Points on a hilly landscape, in no order, each with its height.
From any point a climber takes the steepest step (rise divided by distance) to one of its 2 nearest points. It stops when none of these is higher. Distance is the straight distance between rows; heights are no part of it.
<737> h=70.1: [83, 95, 97, 104, 113, 85, 105, 118, 89, 99, 110, 104, 108, 121, 63, 91, 114, 66, 90, 118, 96, 119, 95]
<838> h=59.6: [118, 89, 101, 115, 89, 95, 97, 60, 89, 57, 81, 108, 102, 84, 135, 108, 86, 102, 96, 111, 117, 47, 85]
<71> h=46.6: [106, 91, 116, 116, 118, 101, 104, 106, 124, 91, 85, 81, 96, 92, 62, 100, 116, 101, 93, 73, 115, 95, 95]
<583> h=63.3: [96, 102, 74, 92, 56, 111, 110, 131, 112, 95, 103, 112, 93, 107, 110, 59, 116, 136, 110, 86, 106, 98, 71]
<555> h=25.4: [96, 98, 90, 97, 109, 118, 62, 88, 96, 116, 97, 109, 84, 98, 138, 133, 91, 112, 109, 112, 86, 120, 129]
<636> h=18.3: [97, 100, 96, 95, 104, 81, 99, 90, 89, 83, 108, 96, 92, 95, 105, 101, 97, 92, 114, 136, 112, 77, 90]
<832> h=7.9: [94, 112, 91, 71, 106, 77, 111, 114, 114, 109, 121, 84, 109, 93, 73, 88, 99, 107, 102, 100, 121, 92, 86]
<213> h=51.9: [115, 77, 107, 106, 95, 107, 85, 42, 87, 63, 78, 103, 104, 87, 128, 107, 69, 93, 94, 106, 116, 50, 95]
<495> h=33.2: [96, 75, 94, 120, 125, 112, 86, 67, 108, 93, 77, 113, 100, 100, 133, 130, 75, 105, 120, 110, 93, 116, 114]
<420> h=60.8: [91, 105, 115, 99, 95, 127, 80, 92, 108, 125, 110, 86, 98, 121, 91, 104, 106, 106, 110, 82, 74, 112, 115]
<147> h=12.7: [120, 98, 90, 101, 102, 80, 125, 106, 108, 94, 80, 102, 97, 69, 102, 88, 80, 106, 92, 100, 119, 90, 88]
<131> h=69.3: [105, 125, 89, 84, 87, 109, 96, 106, 101, 130, 110, 97, 85, 89, 118, 92, 108, 125, 99, 86, 97, 104, 108]
<338> h=14.6: [100, 99, 105, 127, 106, 86, 117, 123, 93, 64, 98, 99, 105, 108, 78, 96, 122, 72, 101, 119, 108, 99, 80]
<419> h=78.3: [91, 106, 90, 84, 67, 114, 98, 100, 103, 114, 126, 85, 93, 109, 101, 64, 124, 133, 107, 79, 89, 85, 100]
<388> h=72.1: [95, 108, 102, 90, 105, 92, 117, 123, 92, 103, 120, 101, 104, 118, 63, 72, 123, 76, 90, 101, 97, 116, 92]
<633> h=14.4: [102, 99, 96, 81, 108, 66, 110, 96, 96, 89, 111, 91, 110, 82, 86, 91, 84, 88, 101, 125, 122, 85, 91]
<692> h=58.2: [84, 96, 112, 100, 104, 129, 94, 97, 106, 123, 116, 105, 108, 142, 79, 106, 107, 91, 103, 75, 69, 136, 108]
<404> h=20.6: [99, 112, 95, 118, 84, 112, 94, 94, 85, 84, 102, 102, 86, 109, 127, 100, 117, 102, 114, 122, 95, 89, 94]
<429> h=23.5: [104, 108, 104, 77, 107, 107, 67, 104, 91, 118, 106, 113, 96, 87, 131, 155, 81, 106, 96, 104, 90, 131, 126]
<357> h=67.7: [89, 86, 105, 96, 115, 68, 112, 109, 91, 102, 97, 106, 112, 94, 85, 102, 79, 70, 84, 133, 108, 113, 110]
<13> h=21.1: [85, 94, 101, 102, 111, 89, 90, 90, 90, 83, 109, 99, 98, 109, 100, 108, 94, 82, 118, 143, 102, 99, 94]
<641> h=86.7: [89, 80, 110, 91, 61, 125, 78, 82, 86, 124, 116, 73, 96, 120, 103, 76, 115, 121, 102, 56, 42, 82, 131]
<407> h=38.3: [107, 76, 100, 91, 104, 104, 70, 50, 91, 98, 96, 90, 100, 81, 133, 117, 68, 104, 104, 113, 119, 60, 119]
<446> h=77.3: [103, 107, 107, 89, 99, 100, 121, 120, 99, 118, 125, 98, 101, 123, 66, 65, 124, 84, 89, 76, 89, 122, 88]
<573> h=10.5: [99, 100, 103, 69, 112, 73, 114, 106, 111, 112, 116, 81, 116, 77, 78, 95, 80, 96, 90, 104, 126, 90, 93]
<122> h=59.7: [98, 100, 91, 117, 83, 105, 85, 87, 106, 62, 95, 94, 105, 88, 123, 99, 124, 122, 108, 99, 119, 37, 100]
<298> h=69.6: [102, 120, 91, 113, 83, 86, 126, 127, 78, 81, 107, 111, 97, 104, 99, 76, 123, 90, 99, 131, 95, 111, 79]
<427> h=17.6: [117, 113, 100, 118, 105, 97, 106, 109, 86, 108, 85, 112, 82, 87, 119, 104, 102, 96, 101, 114, 92, 114, 103]
<792> h=74.8: [99, 118, 83, 100, 79, 86, 122, 123, 95, 76, 106, 106, 94, 99, 95, 77, 122, 104, 102, 115, 105, 101, 75]
<35> h=54.7: [86, 104, 88, 123, 71, 117, 74, 85, 97, 57, 95, 89, 120, 98, 121, 95, 134, 126, 112, 88, 107, 29, 129]
<67> h=23.9: [86, 97, 88, 97, 105, 102, 79, 92, 85, 97, 117, 103, 91, 119, 119, 112, 100, 95, 128, 139, 93, 101, 109]
<400> h=57.1: [98, 96, 115, 117, 117, 119, 88, 93, 119, 128, 75, 97, 96, 107, 89, 123, 97, 100, 94, 77, 86, 120, 120]
<358> h=67.9: [104, 111, 84, 99, 65, 107, 118, 119, 106, 89, 109, 101, 91, 103, 107, 63, 125, 126, 108, 100, 97, 94, 75]
<685> h=12.3: [105, 99, 97, 113, 106, 90, 128, 125, 101, 79, 92, 103, 101, 98, 70, 85, 125, 88, 84, 94, 109, 101, 81]
<453> h=49.7: [78, 87, 88, 118, 125, 115, 98, 97, 114, 104, 93, 116, 112, 123, 107, 118, 92, 96, 112, 102, 79, 149, 113]
<65> h=53.6: [107, 97, 109, 124, 115, 114, 91, 93, 109, 109, 74, 97, 93, 100, 96, 119, 92, 102, 105, 88, 96, 103, 110]
<625> h=19.1: [89, 100, 96, 131, 92, 109, 96, 94, 84, 64, 106, 117, 98, 119, 125, 111, 118, 91, 122, 136, 92, 98, 81]
<218> h=54.1: [103, 114, 113, 110, 115, 110, 100, 106, 110, 129, 89, 94, 101, 109, 78, 113, 102, 94, 84, 67, 94, 116, 108]
<829> h=19.3: [113, 120, 87, 119, 86, 106, 100, 102, 86, 94, 89, 109, 81, 88, 136, 101, 121, 112, 105, 113, 97, 94, 103]
<103> h=64.7: [85, 104, 106, 75, 116, 80, 104, 121, 103, 129, 117, 106, 128, 117, 66, 129, 86, 71, 67, 90, 108, 116, 110]
<17> h=56.7: [83, 90, 97, 109, 121, 122, 94, 100, 112, 113, 103, 108, 106, 134, 90, 105, 102, 92, 112, 89, 79, 140, 108]
<232> h=43.9: [106, 70, 99, 112, 110, 109, 74, 51, 97, 84, 83, 99, 100, 93, 131, 119, 76, 105, 110, 106, 111, 62, 109]
<550> h=68.8: [112, 103, 94, 115, 94, 94, 101, 84, 96, 65, 91, 110, 100, 81, 136, 104, 101, 115, 100, 114, 122, 49, 87]
<155> h=73.9: [95, 117, 81, 78, 75, 116, 90, 106, 104, 121, 123, 89, 92, 101, 118, 73, 114, 136, 106, 87, 101, 92, 107]
<822> h=82.0: [101, 105, 117, 89, 88, 114, 107, 102, 101, 117, 123, 91, 91, 124, 69, 70, 122, 103, 94, 67, 81, 110, 91]
<11> h=20.3: [114, 109, 109, 65, 103, 73, 96, 103, 82, 115, 101, 113, 103, 67, 131, 133, 55, 89, 84, 119, 105, 119, 122]
<54> h=62.9: [95, 118, 115, 91, 88, 122, 86, 94, 107, 133, 106, 78, 95, 112, 89, 90, 112, 124, 100, 60, 82, 99, 117]
<25> h=76.5: [91, 100, 98, 94, 112, 70, 109, 123, 88, 111, 106, 108, 113, 106, 69, 96, 102, 71, 82, 127, 104, 122, 107]
<45> h=7.5: [97, 99, 90, 83, 107, 89, 118, 131, 131, 92, 106, 94, 102, 97, 61, 70, 111, 112, 92, 74, 127, 96, 78]
<714> h=33.5: [106, 86, 114, 85, 110, 104, 84, 67, 96, 108, 97, 89, 100, 77, 119, 122, 63, 101, 108, 108, 117, 77, 115]
<315> h=22.1: [114, 106, 106, 73, 106, 90, 82, 106, 84, 118, 102, 115, 91, 73, 132, 148, 69, 97, 89, 109, 97, 127, 126]
<104> h=69.7: [93, 108, 108, 81, 113, 69, 108, 123, 97, 126, 115, 99, 123, 106, 63, 106, 94, 73, 73, 106, 105, 114, 109]
<525> h=51.3: [104, 99, 115, 106, 124, 109, 110, 112, 119, 117, 94, 92, 102, 110, 57, 105, 110, 89, 80, 62, 105, 105, 103]
<489> h=21.4: [119, 105, 105, 73, 105, 66, 109, 97, 83, 117, 100, 106, 108, 65, 116, 109, 55, 85, 77, 120, 111, 113, 118]
<578> h=9.9: [110, 108, 89, 92, 107, 87, 127, 127, 110, 106, 97, 105, 102, 92, 73, 79, 111, 102, 83, 80, 115, 107, 85]
<531> h=17.8: [85, 101, 113, 133, 80, 115, 100, 95, 91, 50, 97, 112, 110, 128, 111, 110, 129, 91, 118, 125, 82, 98, 75]
<467> h=21.9: [97, 104, 91, 103, 93, 115, 82, 96, 83, 102, 112, 96, 84, 110, 117, 101, 118, 101, 116, 118, 90, 100, 107]
<716> h=28.1: [96, 89, 94, 108, 116, 112, 76, 79, 97, 101, 88, 106, 89, 96, 138, 128, 87, 96, 121, 122, 96, 109, 117]
<123> h=23.2: [116, 75, 111, 93, 111, 105, 97, 56, 86, 99, 77, 113, 108, 79, 121, 112, 46, 74, 96, 112, 107, 105, 112]
<746> h=41.6: [88, 80, 97, 115, 129, 118, 92, 84, 123, 109, 77, 113, 107, 108, 116, 124, 79, 106, 115, 96, 82, 137, 111]
<576> h=63.7: [85, 91, 101, 106, 118, 104, 102, 109, 101, 104, 104, 106, 109, 122, 75, 104, 100, 75, 102, 112, 91, 129, 103]
<713> h=65.5: [108, 120, 105, 103, 88, 115, 95, 102, 105, 123, 94, 87, 84, 99, 100, 90, 114, 119, 104, 81, 91, 98, 107]
<346> h=64.0: [107, 123, 78, 82, 88, 97, 111, 124, 106, 123, 101, 104, 90, 89, 115, 81, 96, 127, 96, 93, 106, 110, 94]
<524> h=15.8: [111, 114, 94, 118, 107, 93, 113, 115, 94, 100, 95, 100, 94, 93, 96, 94, 111, 90, 93, 104, 101, 109, 92]
<562> h=5.7: [91, 108, 85, 72, 90, 93, 109, 120, 119, 102, 125, 91, 96, 107, 78, 64, 118, 121, 107, 83, 116, 98, 78]
<22> h=27.8: [112, 83, 113, 85, 115, 98, 96, 74, 95, 113, 93, 98, 111, 80, 114, 132, 55, 82, 96, 109, 109, 108, 115]
<780> h=83.2: [96, 96, 108, 85, 61, 116, 97, 87, 92, 120, 122, 80, 94, 112, 105, 62, 126, 128, 98, 60, 62, 84, 107]
<323> h=16.5: [100, 102, 114, 134, 94, 105, 115, 112, 91, 53, 97, 108, 103, 114, 95, 104, 133, 87, 110, 117, 93, 98, 74]
<335> h=57.8: [102, 108, 71, 87, 75, 99, 109, 130, 117, 114, 88, 113, 91, 91, 108, 72, 98, 140, 108, 92, 113, 101, 81]
<202> h=79.0: [97, 96, 129, 85, 77, 113, 100, 93, 104, 113, 128, 86, 93, 126, 69, 65, 120, 110, 98, 44, 65, 99, 99]
<581> h=59.4: [83, 99, 105, 90, 120, 100, 97, 118, 107, 123, 109, 112, 126, 123, 79, 142, 79, 69, 76, 84, 98, 134, 114]
<96> h=41.4: [109, 95, 116, 126, 103, 100, 106, 99, 116, 70, 76, 85, 89, 87, 83, 101, 111, 108, 104, 77, 108, 79, 90]
<317> h=17.1: [120, 109, 98, 85, 110, 79, 120, 98, 97, 112, 88, 99, 102, 67, 105, 100, 70, 99, 94, 109, 110, 101, 101]
<676> h=9.1: [117, 98, 85, 106, 90, 72, 133, 114, 110, 75, 77, 117, 108, 70, 111, 84, 83, 115, 92, 109, 126, 85, 71]
<229> h=40.9: [112, 82, 114, 124, 110, 99, 107, 89, 110, 69, 77, 90, 99, 87, 87, 111, 94, 95, 100, 98, 112, 80, 89]
<560> h=47.9: [96, 85, 108, 122, 118, 106, 96, 90, 109, 89, 84, 95, 102, 102, 84, 115, 97, 85, 111, 99, 101, 96, 92]

Where does a climber stop that starts at each point below?
<832> => <67>
<96> => <400>
<45> => <67>
<323> => <67>
<155> => <641>
<22> => <550>
<229> => <400>
<427> => <67>
<123> => <550>

Call two points neighbours if one is among the 2 nearest of the other. Go from one point of each pair to the other, from neighbour to neighbour, staying as high as possible. Name the lowest point that can't be avoided.
<792>, <67> => <524>
<822>, <641> => <202>
<25>, <489> => <11>
<25>, <822> => <737>
<822>, <792> => <335>
